Points, in no order, along strands that fork and pass close to each other.
In the rows, zero is written as 128.
Points whose rows are less than 96.3 apart are linked; no others are. Some points are linked to none.
q289: [156 152 157 155 107 118 206 111 126 133 192 132 153 112 135 177 111 147
 141 135 113 128 133]
q883: [145 103 143 100 176  89 114 132  79 104 149 173 168  80 147 158 141  88
 114 124 167 149 140]
q629: [ 94  87 178 132  95  86 162 143 109 108 139 160 137 104 129 127 139 168
 147 160 143 195 110]
q550: [ 88  68 128  90 113 108 158 125 123 146 115 158 128  72 120 109 133 131
  95 134 129  98 149]
q573: [168 114 171 106 117  73 190 126  93 141 102 159 167 123 109 127  94 161
 150 140 136 129 124]
q895: [118 130 128  89 174 143 110 120  89  69 118 144 134 128 115 108 152 172
 131 182 152  84 144]
q419: [142 124 116 125  94 159 142 113 164 178 133 119 116 123 146 136 147 121
 105 111  83 113 145]
q285: [146 160 123 138 151 154 133 118 103 115 170 158 147 111 113 136 121 129
  92 148 129  70 160]
q786: [178 138 135 185 141 162 160 163 101 161 155 117 125 156 120 148  58  81
 121 112 121 115 112]
q913: [ 92 142 106 188  77 170 144 123 181 149 158  88  98 150 131 165 102  86
 135 115  94 137 116]
q699: [142 134 134 125 189 171 187 141 106 133 142 100 114 109 119 107 134 153
 103 130  95  78 159]
q685: [140 106 128 167  81 131  93 145 165 175  89 110  84 157 119  73  70 119
 114  75 133 146 138]
q311: [128 112 103 167 113 168 149 153 144 193 119 126 108 147 111 123 116 102
  93 113  74  79 119]
q775: [ 83  85 140 120  81 101  75 143 148 120 107 176 115 108 133 100 180 155
 115 142 139 183 118]
q962: [158 137 175 138  68  98 175 112 107 139 152 177 152 135 136 154 104 160
 168 148 134 148 119]
q450: [116 104 128 133 136 137  38 125 115 136  91 128 108 143 130  85 123 119
 125  94 161 134 167]
q396: [105 123 111 113 159 164  79 111 121 141 140 137 124 115 148 121 160 101
  99 118 138 103 168]
q602: [157 141 128  96 139  39 172 112 110 144 107 169 161 116 116 132 142 163
 179 162 162  96  80]
q569: [102 123 132 102 199 154 151 119 116 145 162  97 119  77 165 127 176 114
 111 112 141 125 175]
q124: [ 69 121  99 181 106 189 100 173 163 128 103 105 110 177  97 132 124 106
  86 111  58 149 115]
q366: [135 148 153 141  88 132 183 109 119 119 164 172 152 129 128 148 121 169
 130 159 109 118 137]
q117: [163 158 128 126 131 179 113 117 153 136 160  76  76 145 169 122  88  88
 153 123 136 149 137]
q626: [126 121 147 138 137  67  98 149 112  90 140 128 142 123 136 134 145 144
 180 155 190 198  73]
q762: [118  80 133 107 173  82 156 139  98 142 122 120 160  76 116 141 119  97
 102 103 149 125 142]
q888: [144 115 130 138 155 154  73 136 121 159  95  87  80 144 147  86 102  97
 138  87 151 132 160]
q867: [ 70 109  99 162 106 171 146 155 162 133  85 110 125 154  81 126 130 128
  86 130  50 108 118]
q961: [153 126 117  89 147 171 107 110 120 123  79 139  91 118 136  88 172 143
  96 116  71  71 169]
q9: [122  79 128 157 112 138 142 145 132 202  99 123 115 128 110  98  96 109
  96 101 107 101 141]
q972: [123  98 126  91 116  94 147 107 130 160 145 177 130  77 141 131 163 139
 117 144 136  90 132]
q603: [179 148 147  85 158 128 145 105  85 124 105 153 116 119 131  91 141 178
 144 143 131  65 156]
q174: [141 116 131  82 120  80 166 125 116 143 133 199 120  69 143 109 175 161
 138 184 142 104  95]
q211: [184 185 116 105 127 157  95  94 135 120 150 110 103 163 160 120 135 148
 171 133 138 109 135]
q31: [191 127 119 126 197 106 201 149  86 126 108 107 161 119  89 135  90 107
 116 107 112  87 126]
q306: [148 153 130 151 226 179 177 175  92 149 169  93  98 112 136 107 134 114
  95 112 105  89 144]
q989: [133 158 119 168 144 216 148 150 136 123 169  81 100 171 124 128 126 126
 121 136  87 127 130]
q715: [ 82 129 102 148 172 154 185 134 129 121 179  96 143 110  93 153 129 126
 101 141 117  84 130]
q608: [ 87 134 114 118 164 198  92 125 138 155 126 124 112 110 169 122 174  83
  82  98 110 143 179]
q309: [102 143 105 143 109 117 119 108 154 122 104  75 130 190  89 124 122 162
 175 146 140 106 104]
q670: [111 141 137 161 114 148  91 120 150 118 156  84  93 152 136 138  49  64
 146 120 169 183 127]
q96: [102 138 134 147  51 143 141 103 184 119 143 120 121 144 148 165 153 146
 145 130  80 159 114]
q563: [ 93 110 132 153 121 163 134 129 117 133 155 147 150 120 115 152 117 113
  94 136 120 125 156]
q949: [131 182 151 132 107 119 152 112 109  90 152 207 146 141 127 136 156 186
 164 209 134 120 100]
q473: [140  95 168 101 131 132 128 128  94 125 105 125 112 129 139  91 139 177
 145 132 136 143 161]
q73: [ 85 124 152 150  63 116 127 115 129  99 121 183 141 152 118 138 141 173
 150 177 121 148 115]
q967: [101 110 117 115  82 105 102 112 149 135  85 159 135 151 105 107 147 168
 134 146 123 111 116]
q672: [140 178 145 127  91 159 134 102 133  92 129 135 127 184 131 132 142 187
 169 170 110 138 126]
q130: [ 98  80 138  82 159  88 192 142 104 101 127 122 158  69 111 138 124 130
 109 135 140 125 130]
q24: [159 107 171  99 169 125 178 138  81 117 143 128 144  88 139 131 127 137
 125 121 135 145 158]
q494: [ 80 119 105 126 154 144  76 117 151 148 134  83 111 128 158 122 145  87
 134 102 172 150 149]
q140: [171 195 136  98 167 105 158 101 107  93 175 159 140 100 122 102 158 178
 120 160 136  55 151]
q316: [116 148 125 115 144 126 162 103 135  99 143 103 146 149 117 139 163 187
 157 165 133 103 112]
q739: [170 155 120 102 138 135 165 101 122 149 121 145 122 121 119  92 146 168
 123 139  97  46 149]
q857: [147 151 133 117 138  95 103 116 108  94 149 118 137 151 143 143 137 145
 195 161 182 153  83]
q561: [150 136 128 135 203 139 133 139  83 132 158 129 164  98 138 162 116  61
  94 101 146 128 160]
q768: [163 135 135 124 157 192 147 137 115 141 109 122  89 135 133  88 147 149
  97 122  70  79 165]
q794: [126 149 102 126  72 127  71 102 209 114 109  89  75 174 129 105  83 121
 158 120 130 159 108]
q506: [ 56  95 149 150  80 123 148 125 130  84 111 163 146 135  92 135 118 159
 120 156 115 138 137]
q491: [ 77 100 122 107 161 110 111 128 127 106 138  86 132 123 130 122 172 156
 154 144 171 146 126]
q381: [193 150 133 148 148 114 149 127  91 123 146 131 172 140 111 164  86 101
 134 114 132 109 128]
q636: [127 119 130  82 170 138  87 115 102  94 116 145 107 121 150 101 196 164
 142 162 148 107 143]
q614: [ 76 120  99 161 116 173 152 138 168 149 147  73 117 144 113 153 143 120
 120 119  93 127 121]
q401: [ 92 119 103 115 160 168 186 136 147 155 151 111 110  75 133 120 162 121
  65 120  78  83 156]
q576: [119  93 148 114 115 112  87 134 138 125  88 117 105 141 137  63 143 177
 137 112 149 164 149]
q196: [141 192 118  98  77 127 144  98 165 120  79 173 146 171 115 131 170 197
 138 168  73  95 108]
q807: [ 93 125 143 101  97 108 182 136 107  75 132 206 119  75 124 117 162 168
 133 220 134 136  86]
q101: [137 127 134 146  73 168 147 140 162 137  78  97 113 185 108 105 118 159
 125 122  57 149 130]
q364: [ 88 134 104 127 203 160 179 142 120 136 184 110 130  70 125 133 144 105
  74 123 121  80 160]
q81: [132 161 121 133  44 103 101 117 162 133 115 192 110 143 149 127 173 161
 182 176 112 169  65]
q266: [110 163 126 113 144 142 131 109 101  52 144 171 148 143 106 135 148 173
 130 197 149  85 127]
q57: [198 165 136 185 157 148 182 149  93 119 163 116 161 156 100 162  71  99
 127 118 109 116 114]
q641: [154 146 113 136 148 137 100 107 122 166 168 117 128 122 159 153 110  71
 139 103 166 110 142]
q305: [ 83  92 121 155 136 156 102 156 128 185 110 122 109 119 134  96 112  77
  88  81 136 149 162]
q323: [ 45  85 131 104 113 160 129 132 120  92 136 170 135  88 118 134 139 119
  77 147 120 130 160]
q246: [ 65 110 136 162 107 161  89 145 155 109 128  80 102 152 124 111 115 131
 122 104 133 200 145]
q206: [137 181 123 194 148 184 171 142 127 120 198  88 129 161 111 151 118 131
 119 139 102 102 126]
q698: [145 107 164 114  76  92 119 129 135 152 116 147 104 129 156  89 139 175
 169 127 148 184 116]
q228: [138 187 135 133 101 113 121  97 121 111 131 169 139 172 124 139 148 178
 190 182 148 116  99]
q935: [116 116 148 117  75 144 149 128 146 117  61 130 125 165 100  92 132 190
 118 133  73 149 141]
q18: [136 121 147 118  97 115 121 121 122 139 166 178 121 104 166 137 182 156
 152 171 141 162 103]
q731: [134  89 145 114 152  80 102 123  96 157 131 154 153  87 145 143 126  90
 122 105 177 134 143]
q771: [132 118 125  94 113  54 145 123 113 160  96 200 132 101 117  99 158 169
 168 186 155 106  77]
q982: [ 97  90 146 111 159  68 122 146 107  88 128 114 145 111 118 122 157 159
 154 153 179 168 100]
q271: [142 157 113 126  89  92  81 109 124 134 126 183 128 163 128 122 143 157
 198 176 163 122  74]
q341: [155 159 123 132 152  92 135 115 114  89 160  92 164 153 125 176 116 130
 183 139 171 142  96]
q988: [131 106 145 131 203 127 146 145  81 160 128 115 143  81 153 136 115  53
  97  74 143 148 165]
q946: [126 142 126 139 186 166 104 118 102 145 171 123 135 109 151 144 137  84
 104 109 155 107 166]
q548: [ 75 125  94 136 136 151 174 119 163 130 153  85 132 123 103 147 162 150
 113 142  95  91 124]
q275: [185 183 111 162 136 152 158 118 131 165 164 108 129 159 115 133 103 128
 135 126 121  57 122]
q236: [ 93 125 111 137  89 125  35 116 180 128 124 118  93 147 148  99 103  98
 122  97 182 178 132]
q319: [139 132 118 163 209 160 157 193 109 143 146  56 104 157 130 136  86  67
 136 102 131 147  98]
q950: [130  96 140 155 150 148 131 158  97 139  87  91 116 160  98  85  90 142
 127 109 128 126 142]
q646: [144  85 120 117 151  43 139 141 114 112 117 124 178 110 100 164 119  87
 125  90 152 173 113]
q263: [185 135 140 127 147 113 137 139 124 142 137  66 110 140 144 131  50  81
 162  94 161 170 122]
q527: [162 152 122 158 166 212 112 157 122 181 128 124  64 138 173  95 140  71
  91  86  88 104 151]
q752: [ 65  89 142 105 142 121 124 136 102 102 150 171 146  79 128 144 143 117
  97 154 164 150 141]
q498: [155 113 153 146 122  91 186 130  99 152  90 130 166 141  83 130  72 131
 137 117 129 111 122]
q464: [128 156 141 172 114 142 121 111 109  82 150 117 155 174 107 173  88 131
 162 150 144 137 123]
q878: [149 186 120  97 109 121 173  90 146 136 118 166 135 140 118 109 169 197
 137 162  95  69 128]
q979: [162 125 143 130 113  62 123 122  92 126 134 178 177 131 120 159  96 116
 153 135 160 137 108]
q74: [149 186 135 141 135  79 159 117  97  84 172 192 161 112 124 168 158 161
 171 194 149 125  71]
q628: [155 123 142 144 203 162 165 171  96 162 138  54 103 128 150 115 103  89
 139  87 130 150 135]
q391: [140 106 115  94 111  93  49 110 130 152  86 181 104 123 149  87 172 140
 143 125 141 100 133]
q906: [142 142 128 140 106  97  78 113 141 120 150 105 113 145 134 139  48  78
 162 113 194 167 112]
q166: [131 163 114 124  66 172  88 121 208 121 120  91 102 143 163 159 120  83
 106 101  71 178 114]
q125: [153 144 143 141  74  55 114 112 122 138 129 175 149 146 128 144  94 132
 193 139 172 145  78]
q547: [181 117 168  90 148  94 209 128  81 113 122 163 158  85 127 130 106 157
 118 133 125 114 142]
q363: [123 103 128 142 101 100 146 125 146 172 120  89 127 140 112 115  97 138
 148 108 147 125 123]
q274: [ 98 151 107 161  55 126  90 109 197 106  93  93 104 189 104 120 100 144
 151 119 113 147 100]
q932: [150 155 137 135 142  92 128 117  95  76 178 173 174 122 130 188 144 125
 148 162 157 145  97]
q601: [143 121 112  98 166  69 142 127  86  48 124 181 192 105  90 169 116 102
 110 152 150 117 110]
q65: [154 190 118 115 176 149 141 106 120  97 162 117 133 136 112 105 159 178
 120 156 123  54 153]
q132: [111 149 158 185  93 102 143 109  99  74 134 166 176 161 104 184  89 142
 165 157 139 136 121]
q668: [133 130 132 127 135 157 152 119 133 132 164  97 129 135 141 137 137 141
 141 127 126 132 141]
q551: [ 79  87 129  88 130 122  82 131 111  95 124 188 125  89 129 111 170 138
 106 174 157 121 132]
q536: [122 111 116 166 181 121 214 173 101 125 142 103 160 120  82 165  87  96
 100 117  92 114 105]
q218: [140 141 114 150 155 194  99 154 147 184 104  97  45 149 176  88 112  43
 115  81 113 130 133]
q257: [124 169 123 165 170 152 181 128 118  93 203 103 154 113 107 159 127 136
 101 141 116  99 143]
q432: [127 152  96 117 167 168 134 112 141 114 124  92 124 143 106 117 159 163
 121 144 106  65 139]
q84: [102 115 115 158  75  68 104 112 167 138  89 118 128 162  87 104 103 172
 154 108 173 125 104]
q194: [158 124 145 120 158  90 118 138  87  60 149 149 180 135 120 177 130 115
 143 138 152 175 118]
q924: [142 157 123 113  48 131 120 107 181 124 141 157 122 125 167 163 185 154
 132 141  67 159  98]
q10: [116 159 144 150  32 120 123 105 155 112 122 190 130 161 141 146 151 169
 164 164  91 152 104]
q216: [152 125 124 166 178 125 190 170  92 129 111 101 157 155  73 137  75 109
 122 127 110  91 104]
q404: [153 118 173 125  83  83 150 126 118 141 140 133 133 130 145 128 108 165
 182 135 156 185 106]
q394: [148  99 146 110 118  78  73 119 110 154  98 152 121 126 136  90 129 148
 158 117 172 121 129]
q374: [158 142  85 140 147 172  92 120 147 181 106 104  81 145 140 113 143  89
 117  98  97  62 134]
q272: [118 140 129 160  88 137  87 120 165 103 127  80  96 179 112 107  57 116
 160 118 162 166 117]
q414: [128 125 114 155  95 160  87 122 148 189 141 125 106 143 148 129  91  57
 115 102 146 131 147]
q686: [ 93 114 104 115 171 139 116 118 128 118 120  69 125 143 107 118 155 153
 141 143 138  97 132]
q83: [141 155 130 167 211 202 150 179 102 173 167 127  81 124 158  97 142  81
  77  96 101  97 153]
q446: [129 118 154  88 101 132 160 122 122 113  72 156 123 149 113  84 146 198
 133 164 102 123 143]
q409: [ 70  83 148 114 161 132  96 144 120 128 127  99 118 108 148 101 148 130
 122 103 168 191 162]
q921: [115 103 138  98 113 126 108 113 143 159 156 160 109  91 182 129 190 126
 127 136 143 159 132]
q868: [167 106 147 130 150 117 101 127  81 162 125 147 145 114 138 130  89  83
 124  94 161 121 159]
q488: [135 119 126 100 219 116 195 149  93 104 156  92 155  70 117 150 136 107
  99 109 123 124 145]
q998: [127 125 111  94  94 129  53 114 155 136 134 175 111 112 178 132 204 120
 123 141 125 147 113]
q29: [121 151 115 151  44 154 123  99 198 138 154 108 101 142 155 164 116  95
 137 118  90 159 121]
q760: [162 106 126 138 135  46 101 139 118 112 127 122 168 131 115 159  82  71
 136  76 177 189 110]
q531: [ 98 148 121  76 126 159 158 120 138  66 166 168 117  74 135 112 186 167
  82 174 110  99 146]
q346: [102 164 111  72 113 122 202 118 136  73 121 183 129  83 113 109 159 180
 117 196 139  61 106]
q819: [144 110 119  77 122 127  71 104 127 130  57 158 100 123 140  88 176 151
 120 115  95  91 149]
q342: [118  81 152 122 126  36 156 142 116 116 128 147 168  96 114 146 126 128
 138 121 160 173  99]
q195: [114 106 153 146  97 152 170 135 118 138  79 131 129 164  85  99  96 169
 118 146  94 119 144]
q848: [152 142 137 177 134 153 105 146 110 116 149  98 126 160 124 157  40  61
 142 113 152 168 126]
q234: [100 125  89 161  67 133  50 128 198 144  90 108 107 162 108 118 101  99
 107  89 118 138 116]
q71: [160  98 158 123 193 134 162 156  76 132 122  82 129 110 137 120 110 118
 125  98 127 148 159]
q468: [ 94  84 135 162 144 116  86 157 112 157 109 111 132 119 111 103  85 100
 100  75 168 161 158]
q8: [111 118 147 117 128  83 150 131  84  51 112 192 178 114  88 155  98 129
 123 172 150 124 113]
q630: [122 148 107 112  95 134 114 107 175 123 102  86 117 175 122 117 150 169
 164 140 107 130 108]
q452: [123 108 131 142 129  52  76 139 136 107 128 119 144 125 122 125  88 115
 148  93 212 185 108]
q69: [138 107 120 171 194 127 177 189  93 158 143 117 154 123 101 166  83  53
  89  91 110 128 109]
q462: [159  96 154 161 130 116 141 162  92 163  87 121 140 151  91  96  55 128
 123 103 127 129 138]
q595: [ 82 111 113 139  99 121  56 138 195 131 101 102  86 128 143  75 131 135
 105  67 163 199 146]
q784: [144 143  93 170 116 160 155 118 157 183 154 102 118 152 118 144 112 108
 124 121 100  72 110]
q562: [132 190 144 143 164 136 173 112 107  56 206 132 155 117 105 147 140 165
 107 170 124  99 148]
q650: [132 114 174 121 105  95 160 137  87 103 153 203 151  94 135 151 135 145
 140 170 141 168 108]
q89: [124 126 138  89 115 151 141 117 135 113 118 153 129 122 130 112 165 173
 113 159 102 107 145]
q525: [205 146 138 107 131  64 152 118  97 121 164 166 174 107 146 175 126 116
 155 120 150 145 102]
q411: [128 138 121  93 160 163  77 109 128 108 142 106 104 133 164 117 187 147
 152 138 141 129 148]
q723: [154 119 151  95  76 123 107 128 127 139 104 184 107 132 159  88 173 178
 151 160 110 166 116]
q706: [ 73 121 116 159  69  71  81 116 177 113  96 140 125 161  97 105 145 181
 151 135 159 149  88]
q540: [188 155 135 117 161  91 195 125  93  94 169 158 183  92 109 160 109 113
  93 123 119 103 139]
q507: [107 110 145 166 151 135 166 159 100 106 104  83 144 167  78 120  83 154
 134 133 124 138 126]
q451: [139 105 145 171  63 117 100 137 133 161 100 141 127 159 100 101  57 135
 128 102 141 143 142]
q340: [183 154 143 113 147  79 182 112 110 126 193 157 169  82 142 165 143 134
 125 132 136 113 124]
q748: [144 139 130 155  99 191 150 136 149 149 129  87  98 168 132 117 105 129
 134 122  89 147 134]
q712: [ 86 138 113 133 165 178  85 141 148 159 119  62  78 131 170  92 124  59
 125  85 151 174 153]
q224: [165 127 159 150 122  98 200 125 103 116 163 135 178 115 118 187 100 122
 139 113 114 159 126]
q116: [114 108  92 114 139 146 169 121 152 169 111 118 117  99 108 115 156 130
  90 123  80  56 142]
q693: [128 117 105  83 122 120  64 123 131 120 107 199 105  96 158 105 219 145
 122 168 118 123 104]
q449: [162 112 162  99 169 153 154 126  74 117  94 125 114 124 124  86 122 170
 134 135 118  99 172]
q772: [155 143  88 135 130 174 106 144 164 162  84  97 107 156 122 115 147 117
  92 106  54  78 113]
q338: [120  94 127 151 211 123 165 190  83 166 119  92 135 107 126 130  97  57
  99  77 130 150 133]
q500: [135 130 107 146 121  93  97 110 133 154 153 105 139 132 133 161  85  68
 147 107 185 125 115]
q59: [ 69  98 130 136  80 147 123 122 142 116 132 169 142 118 112 145 143 137
  95 149 101 129 144]
q32: [104 151 114 105 125 158 141 103 152  97 165 138 138 114 128 137 187 169
 101 159  96 105 142]
q42: [126 111 142 163  86  67 101 130 129 139  91 145 144 157  88  92  70 163
 143 101 176 141 122]
q648: [130 107 114 104 203 104 112 112  89 139 111 120 130  88 123 128 137  99
 127 107 165  66 148]
q939: [ 83 125 104 118 116 121  43 114 172 118 146 102 103 136 156 129 142  99
 148 122 186 165 124]
q761: [148 136 154 125 120 157 141 124 133 130 168  87 111 131 164 139 102 121
 157 122 147 183 142]
q789: [188 138 152 121 144 118 137 128 100 118 158  98 139 129 158 151  93 109
 160 110 154 170 138]
q7: [107 115 161 163 119  92 161 131  88  56 126 162 185 132  88 176  91 130
 137 154 127 150 126]
q911: [141 115 116  84 171  86 145 109 101 125 117 151 151  84 115 128 130 130
 127 141 159  46 132]
q14: [153 126 121 146 173 155 104 145 122 181 108  71  55 132 167  90  97  55
 138  76 152 120 140]
q247: [143 159  99 144 142 144 127 114 136 135 125  63 127 178 108 129  98 135
 172 137 147  89 111]
q688: [153 139 141  70 126 117 168 119 115 115 130 201 102  76 153  86 194 189
 133 186 121  99 121]
q11: [154 115 133 121 139  58  56 128 104 134 114 142 135 134 128 116 112 115
 159 108 207 145 113]
q169: [111 157  97 139 111 196  68 146 182 137 105  96 109 153 155 148 133  67
  85  94  72 162 119]
q426: [ 98 107 123  96 211 132 178 133  99 135 146 105 125  53 136 128 150 102
  92 107 136  90 167]
q48: [122 125 145  71 148 132 179 133 106  84 162 176 118  49 152 111 161 155
  98 163 138 104 148]
q393: [104 107 151  99 153 139 138 124 118 131 173 127 125  88 174 140 181 132
 125 133 148 167 151]
q112: [130 143 123 162 157 118 134 130 106  87 138  77 166 170  92 171  86 118
 164 131 149 137 109]
q15: [129 145 121 150  44  88  71 106 155 132 128 182 122 158 132 129 108 132
 186 150 163 153  85]
q902: [ 92 135  98 129 168 189  64 139 153 163  82  89  81 135 172  94 158  56
 104  66 107 148 153]
q347: [ 88 135 107 137  56 102  77 119 196  97  78 118 124 174 105 125 147 169
 137 113 110 161  93]
q597: [130 139  86 123 149 170  48 121 155 158  82  95  90 138 156 113 156  74
 105  86  97 100 142]
q437: [ 72 108 123 171  54 130  84 115 180 148 139 133 115 138 129 144 107  93
 116  96 137 172 135]
q741: [183 166 126  81  83 132  95 112 162 131 124 175 126 120 179 142 190 162
 116 129  63 130 120]
q726: [128 139 116 108 105 109  42 111 156 110 139 118  87 143 164 106 139 123
 180 144 188 173 100]
q136: [ 96 139 117 109 107 132 142 111 171  95 119 102 126 154 123 140 194 191
 153 166  99 132 101]
q242: [151 121 124 116 119  96 125  98 111 166 158 179 153 101 136 154 130 118
 131 134 149  82 125]
q846: [150 109 110  90 184  51 137 129  88  86  98 142 182 106  91 147 123 115
 135 131 161 105 110]
q27: [104  97 135 139 158 146 173 142 120 171 159  96 138  93 136 145 122 100
 108 106 124 142 149]
q276: [126 142 135 126 141 122 222 124 105 114 121 125 158 118  84 135 100 161
 121 155 113  80 128]
q953: [106 108 112 176 122 160  75 170 153 180  92 108  76 152 131  77  88  77
  95  75 128 152 136]
q859: [ 56  68 110 104 146 145 169 149 130 155 114 118 119  79 109 111 127 107
  78 124 116  98 157]
q405: [136  95 127 121 118 121 136 119 123 175  91 142 129 124 107 106 114 131
 115 120 117  78 147]
q671: [ 55  84 126 129 101 109  71 143 169 130 112 132 111 114 131  93 158 144
  95  95 153 194 141]
q876: [ 51  84 105 137 110 153 173 146 148 136 113 120 125 114  80 124 123 127
  80 130  78  98 135]
q899: [104  99 119 122 186 118  88 124 108 147 119  96 127 114 133 117 136  98
 135  97 175 122 153]
q578: [149 131 135 114 123  89  87 126  89 124 118 196 145 131 126 118 139 148
 174 172 167 120  95]
q582: [103 143  96 128 159 196  95 164 157 148  93 113 117 115 150 137 172  78
  45  93  42 122 135]
q314: [ 99 126 100 147  95 173  58 127 171 154 114 117 111 150 138 132 126  73
  99 101 117 141 142]
q185: [ 99  87 150 148 159 101 155 165 101 104 133  96 162 112 110 150  98  93
 108  85 135 211 139]
q823: [170 112 135 118 128 102 121 108 102 181 119 152 141 117 133 120 106 118
 140 110 146  85 146]
q56: [148 166 106 101  98 146  78 135 188 114  60  69 128 149 140 143 140 144
 119 104  55 136  94]
q152: [ 70 101 123 200  99 170  96 166 142 137 114 116 112 167  91 116  86 107
  95 104 106 161 135]
q261: [159 122 121 177 126 158 130 157 127 191 142 114  96 148 144 129  63  52
 124 101 138 121 118]
q290: [125 181 102 107  71 111 102 101 180 103 100 167 143 153 128 155 195 171
 143 167  74 114  75]
q746: [153 123 161  88 146 131 162 121  95 126 167 177 135  71 155 123 146 144
 100 140 130 114 168]
q811: [137 115 100  90 194  91 165 129  91  89 110 126 166  89  93 141 114 106
 105 126 145  58 131]
q570: [143 111 158  78 118 129 122 127  97 107 100 204 105 106 148  82 174 183
 141 181 123 130 134]
q884: [158 124 138 141  96  98 144 124 144 162 135  81 113 142 128 126  57 112
 174 103 156 148 114]
q543: [125 136 127 133  79 124 102 106 158 133 154 116 114 151 147 143 121 126
 171 139 156 153 111]
q85: [117 113 133 100 109 166  81 129 155 135  98 121 111 127 163 120 171 124
  97 101  86 167 155]
q122: [179 182 117 146 137 120 162 104 121 145 143  95 151 168 109 144  93 140
 174 135 143  84 109]
q864: [103  99 129 110 115  94 107 118 105 114 122 192 148 112 117 123 142 148
 128 171 163 108 118]
q669: [144 146 104 100 112 159 118 119 179 124  94  69 108 152 145 126 168 161
 136 115  70 127 120]
q694: [ 99  88 139 104 122  61 182 131 115 116 131 148 157  84 112 142 133 152
 138 160 150 126  95]
q337: [155 120 165  94 128 100 167 129  80 101 171 214 156  64 151 148 136 131
 107 160 146 131 131]
q690: [144 111 136 162  95 129 101 141 155 175 123  96  82 138 139  96  37  74
 132  87 156 165 134]
q523: [121 185 132 122 144 132 166 117  95  47 173 179 156 108  95 138 121 162
  99 185 140  73 137]
q696: [115 126  80 134 105 134  67 134 197 152  83  65  92 159 120  97 121 105
 115  85 111 123 112]
q76: [130 113 151 165 145 127 180 154 104 121 160  99 160 118 121 181  86  94
 123 104 113 183 132]
q877: [140 172 115 118  60 151  89 114 190  90  88 107 136 168 138 160 143 152
 128 129  57 150  92]
q778: [178 164 113  85 124 163  92  98 164 127 125  78  70 147 177 103 146 130
 170 118 118 123 139]
q479: [ 93 100 158 126 161 126 130 147 108 126 152  85 137 109 148 139 121 110
 133  98 162 204 147]
q541: [155 155 103 120 161 183 100 158 156 141  70  99 111 123 146 128 164 110
  64  96  26  95 124]
q416: [188 162 125  83 113 162  93 116 154 136 100 136 115 107 178 134 181 139
  91  99  45 119 147]
q371: [132 166 107 101  60 100  76 116 196 105  84 127 129 155 150 145 177 161
 152 140  85 155  64]
q212: [110 117 129 155 134 120 163 123 110 130 165 137 170 106 104 181 104 105
 112 133 129 105 133]
q87: [ 89  98 106 131  89 124 126 126 178 155  94  93 123 139 111 122 143 143
 110 110  90 127 124]
q644: [185 133 130 154 155 123 128 149  98 122 139 117 162 143 121 169  66  58
 126  93 137 161 128]
q797: [ 82 119 102 143 154 198 101 151 139 149 114 115 111 134 130 126 150  90
  71 111  85 128 153]
q321: [147 154 115  90 109 167  65 110 160 107 121 110  98 151 174 123 167 132
 145 129 113 152 132]
q744: [152 171 140 152 103 182 167 113 135 119 130  96 120 181 116 128 113 169
 158 150  92 128 132]
q944: [111 100 138 124 103  94 158 116 131 145 133 129 151 117 113 141 125 152
 144 143 140 119 118]

Follow the links from the first point to the second, and from the first to the third. Name the last point that the two ways share.
q381 / q811 / q84 => q670
q338 / q236 / q416 => q946
q366 / q342 / q877 => q823
q536 / q374 / q381 => q946
q924 / q932 / q506 => q228

A fork is a point with three links, a tip a point with one. Leave the first point through the second and follow the links. Name the first fork or tip that comes.
q626 / q857 => q494
q899 / q648 => q140
q819 / q961 => q450
q669 / q56 => q576
